Points, in no order, along strands that fork, close into loops and pass close to each other.
Two points are linked if the straight distance between their rows is under 75.2. Some points are linked to none.
J_846: [3 8 -7 -7 5 -4 -13 25 -1 -1 2 -18 -4 0 -10 -15 -2 -16 -16 0]
J_588: [36 0 14 -5 -7 15 -39 39 -23 2 -14 5 -28 -40 -3 7 17 24 34 50]
J_896: [-16 -15 -1 -1 1 32 27 -18 1 2 12 -10 -7 -9 -3 43 29 -6 7 15]
J_374: [-3 40 15 12 -33 26 -2 46 -64 20 -26 7 -12 -25 -12 -14 -1 -6 10 13]
J_940: [23 -42 -9 3 -11 -46 18 -14 38 -1 10 -32 -4 27 -1 25 1 -7 -43 -32]
J_601: [15 -18 -6 -13 1 29 -14 -24 -4 16 -23 18 -14 -68 6 -14 5 38 13 23]
J_120: [-4 -13 -17 2 25 -5 5 -19 -5 22 -18 -1 -5 -26 4 -41 10 38 -25 -16]
J_450: [8 27 1 11 1 19 -5 34 -23 13 -17 -4 -19 -52 -6 -45 6 9 -19 -5]
J_961: [2 0 10 4 -29 16 -12 13 -40 9 -28 14 12 -16 1 19 -12 -14 31 39]
J_349: [-56 34 -7 -1 14 30 15 16 -10 4 34 -6 21 29 -6 11 16 -19 2 6]
J_390: [-5 2 -14 19 24 -11 3 16 -27 11 -26 1 0 -9 22 -71 0 33 -28 -31]
J_701: [-19 -22 -5 -6 20 -20 3 -61 44 -28 26 21 28 46 -10 12 4 -5 8 -35]
J_382: [19 14 4 -3 -7 9 -56 60 -45 -6 -10 3 -16 4 3 -10 1 12 28 41]
J_319: [-3 6 -13 -12 0 42 11 -19 40 -20 1 -5 -24 -42 -8 -19 -4 -60 -17 -3]
J_108: [30 -30 -1 18 -11 -33 34 -38 64 -45 -1 -14 12 36 5 20 1 -63 -15 -37]
J_503: [20 12 5 15 -13 -10 -37 43 -29 -10 -15 -7 -5 -2 4 -22 -4 0 6 18]
J_385: [-13 -37 -7 -5 34 -10 28 -71 52 -28 1 11 -22 10 -10 -1 33 -13 1 -42]
J_502: [16 -3 11 -18 -21 12 14 15 -3 44 -20 -12 -13 -49 -10 8 -22 22 -44 -8]
J_970: [-8 -14 -16 -17 41 -6 -14 -42 37 -18 3 6 -18 -14 -6 -32 14 25 -3 -27]
J_447: [-20 -1 2 -18 -11 -12 6 -2 2 38 10 -10 36 26 -1 47 -25 33 -27 3]
J_986: [20 -40 -1 -25 13 -19 -4 -59 46 -24 19 24 -22 17 -4 40 -11 -17 15 -21]
J_682: [-5 4 -9 14 -16 25 -9 3 -53 21 -33 24 1 -36 13 -9 -9 10 38 39]
J_571: [-32 17 -23 -8 33 30 1 3 0 -17 23 2 -25 -13 -16 -15 20 -16 9 4]
J_598: [24 19 4 -28 32 13 -37 39 16 8 15 -7 -27 -41 -8 -30 9 34 -23 -5]
J_618: [-56 57 -9 17 12 27 12 35 -35 0 12 2 10 25 1 -17 29 -20 0 3]
J_61: [-34 15 1 9 -10 26 21 -15 1 1 25 -5 39 25 1 29 -6 -34 14 15]
J_287: [-21 -13 -4 -38 11 -3 13 -8 7 44 13 -8 -3 -4 0 39 -16 43 -27 17]
J_262: [-17 -34 -1 -2 25 1 22 -16 25 -11 21 -18 -22 5 -1 47 37 -5 22 3]
J_880: [45 -32 0 -26 -24 -19 -21 3 12 14 -1 -16 -22 -20 -4 19 -39 5 -25 8]
J_155: [18 -36 -11 -3 34 -11 -1 -38 55 -36 3 -4 -38 -18 -19 -16 27 -8 -5 -38]
J_668: [-41 -8 -8 9 23 6 1 -44 4 -20 29 20 29 34 -2 14 19 6 45 1]
J_5: [3 14 -28 34 9 16 -30 12 -23 -11 -11 16 -25 -40 -1 -47 18 -11 39 22]
J_933: [-28 -32 -9 11 22 -8 54 -61 34 -1 2 5 -3 1 0 6 33 -2 -9 -33]
J_857: [5 -1 20 19 -13 -23 34 14 34 6 33 -38 30 49 -9 32 -12 -22 -37 -19]
J_199: [26 -29 1 9 -18 -46 17 -18 25 -19 4 -11 21 24 2 9 -15 -38 -15 -20]
J_157: [-44 10 -20 19 33 7 9 -13 0 -21 13 10 12 22 7 6 40 -6 39 11]
J_976: [-25 -2 -3 19 1 -40 6 -40 -8 9 18 16 66 40 13 2 -24 21 16 -14]
J_51: [15 24 14 23 -43 24 -17 40 -62 22 -48 17 -18 -44 8 -15 -17 9 21 27]
J_606: [-12 76 23 23 -24 21 5 74 -61 2 -25 5 -26 7 20 -64 13 -7 -34 -31]
J_982: [-27 -12 -5 -16 20 -23 1 -54 55 -13 47 -4 12 56 -6 39 3 12 14 -22]
J_362: [-40 48 -27 21 17 9 -8 20 -29 -2 3 11 19 33 12 -36 8 -3 18 6]
J_520: [3 -10 -8 3 6 -18 20 -38 63 -49 17 -11 14 35 6 16 7 -53 3 -23]
J_847: [-13 4 -20 -20 34 25 -20 -12 -4 -10 12 12 -22 -18 1 -12 12 21 23 17]
J_241: [5 -21 -23 -24 1 -16 -20 -48 26 -8 0 13 12 8 -1 -15 -39 -20 -14 -13]
J_681: [-36 25 -12 -1 18 3 -1 -2 -21 10 5 12 19 32 24 -20 -8 40 7 12]
J_977: [47 -40 -4 -27 -1 -30 -27 -9 9 2 -14 3 -22 -23 -2 -1 -15 22 3 11]
J_457: [23 -27 10 -12 7 -23 19 -59 65 -41 21 11 -4 44 3 63 0 -31 41 -35]
J_12: [36 -25 13 -22 -34 -14 -14 7 -10 33 -19 -1 3 -34 -11 7 -37 19 -34 15]
J_984: [39 0 27 -2 -9 11 2 40 -8 39 -12 -25 -23 -72 -13 -12 -4 41 -33 -6]
J_688: [-4 3 -14 12 29 8 -27 15 -21 10 -12 13 -19 -21 12 -28 10 31 25 19]
J_754: [-19 19 6 37 -22 19 46 -12 -1 -2 14 9 43 17 -2 34 9 -64 19 18]
J_837: [-13 21 17 8 7 -19 -10 55 -40 9 -5 -19 3 34 7 -3 3 39 -9 2]
J_863: [18 -17 1 7 2 -8 29 -41 51 -54 13 6 -20 28 -4 36 12 -67 41 -19]
J_96: [-23 47 26 15 -32 15 22 49 -49 13 -22 -4 -7 0 -2 -10 16 -13 -17 -13]
J_276: [26 -34 -15 -1 -2 -16 -8 -34 20 -47 -6 21 -2 3 1 1 -2 -47 38 4]
J_597: [-4 24 3 -16 5 -13 -16 64 -39 20 -7 -3 -16 7 17 -21 -11 60 -28 -8]
J_265: [7 -20 -9 -13 1 -10 -5 -26 22 -28 21 6 4 25 -6 37 -6 -24 24 5]
J_142: [5 47 22 -29 -15 32 -35 73 -45 35 -14 15 -32 5 22 -16 -6 47 -6 26]
J_935: [3 -4 -7 -28 -22 -5 -9 -27 12 -1 4 2 29 11 -6 -11 -43 -39 -27 4]
J_366: [13 46 7 -18 24 31 -15 52 -9 33 3 3 -23 -49 -7 -41 6 34 -30 -12]
J_431: [27 -50 -1 -10 -7 -29 9 -21 40 -5 5 -25 -23 8 -6 54 -9 5 -8 -7]
J_58: [-5 -13 -7 -25 1 2 -11 -11 -13 34 -4 -3 -1 -9 12 10 -10 50 -7 30]
J_722: [-18 19 3 13 -5 -25 -7 34 -19 3 3 -18 27 56 6 -11 -7 14 -19 -12]
J_100: [57 -39 0 -12 -29 -19 -5 -17 27 -14 -5 -17 -13 -9 -1 11 -43 -31 -19 3]
J_677: [1 39 -4 17 9 -3 -10 42 -31 8 -28 -7 -7 4 9 -77 -4 13 -30 -33]
J_565: [12 64 28 18 -23 15 -12 79 -48 0 -18 -5 -35 -33 -3 -55 13 -4 -15 -24]
J_650: [-13 -7 2 2 -2 -24 9 -12 -14 23 9 3 57 39 8 26 -19 46 0 8]
J_191: [-16 -18 5 -34 6 27 4 -25 2 15 13 4 1 -13 0 53 10 18 29 42]
J_405: [60 3 29 -2 -13 20 -42 46 7 23 -8 -17 -23 -70 -15 -4 -16 27 -21 12]
J_406: [-6 10 25 40 -42 -12 42 6 -9 -9 -4 -11 45 24 -6 41 -7 -50 19 16]
J_387: [-12 4 12 13 -46 -6 11 14 -32 3 -16 2 38 13 0 21 -13 -23 11 15]
J_239: [-19 -30 5 -19 21 -9 9 -16 25 4 36 -22 -5 25 -3 60 18 36 7 2]
J_389: [-27 -14 -7 5 17 -1 23 -70 26 -24 16 26 14 33 -10 20 18 -18 51 -15]
J_121: [-11 9 4 14 9 -42 16 23 16 -2 22 -26 28 43 6 2 -2 6 -30 -24]
J_778: [-14 24 24 7 -45 6 24 37 -38 3 -18 -13 13 29 -9 1 3 -33 -15 0]
J_551: [15 57 15 24 -6 33 -20 61 -31 7 -35 5 -25 -56 -11 -72 3 -7 -4 -18]
J_393: [19 12 -4 33 -19 7 -39 21 -35 -1 -27 14 -13 -28 1 -48 -9 -31 16 12]
J_309: [-17 -13 -1 38 3 -33 18 -29 -9 -14 0 22 67 42 13 -6 8 -3 29 -9]
J_522: [-4 -13 -4 -19 -3 32 -4 -25 -15 9 -13 18 -8 -37 0 25 10 28 37 51]
J_484: [-13 57 -2 26 -13 7 18 45 -29 -12 -22 1 -7 7 6 -72 7 -22 -41 -26]
J_32: [49 -22 15 -18 -1 9 -37 28 10 9 -4 -11 -30 -61 -11 15 0 16 13 31]
J_752: [12 -35 -18 -34 16 -6 -15 -57 28 -8 -6 25 -16 -10 2 -19 -11 3 -2 -14]
J_335: [4 -9 25 30 -24 -12 55 3 7 -2 8 -24 39 34 -5 46 -8 -42 -21 -12]
J_365: [-11 -19 -6 25 9 -21 4 -22 -30 -5 -16 22 25 10 6 -3 14 8 42 7]
J_996: [10 -16 -3 -12 16 -3 -26 -3 -24 25 -14 6 -6 -14 21 -10 12 68 18 27]
J_6: [-24 22 -17 -3 13 54 10 -7 15 -7 13 7 -15 -29 -17 -25 10 -45 -17 15]
J_298: [25 -16 0 -21 -36 -15 2 -26 42 -2 6 -11 3 10 2 19 -53 -55 -45 -8]
J_839: [17 -9 -2 -12 18 -1 -12 19 28 0 5 -25 -23 -25 -14 -7 -2 15 -34 -5]
J_814: [-13 -27 1 -14 16 -10 14 -42 35 -4 35 7 30 37 10 61 7 37 13 4]

A tip is a point with one link. Name the tips that can be reached along the links from each point below, in the order of the rows.
J_61: J_681, J_597
J_393: J_120, J_319, J_933, J_977, J_365
J_668: J_601, J_157
J_199: J_276, J_431

A fork is a point with three links, a tip a point with one. Leave the first point through the second and follow the links. Name the first fork or tip that comes.
J_986; J_457: J_431
J_565; J_551: J_503
J_601; J_522: J_157
J_155; J_970: J_880
J_298; J_935: J_933
J_365; J_309: J_688
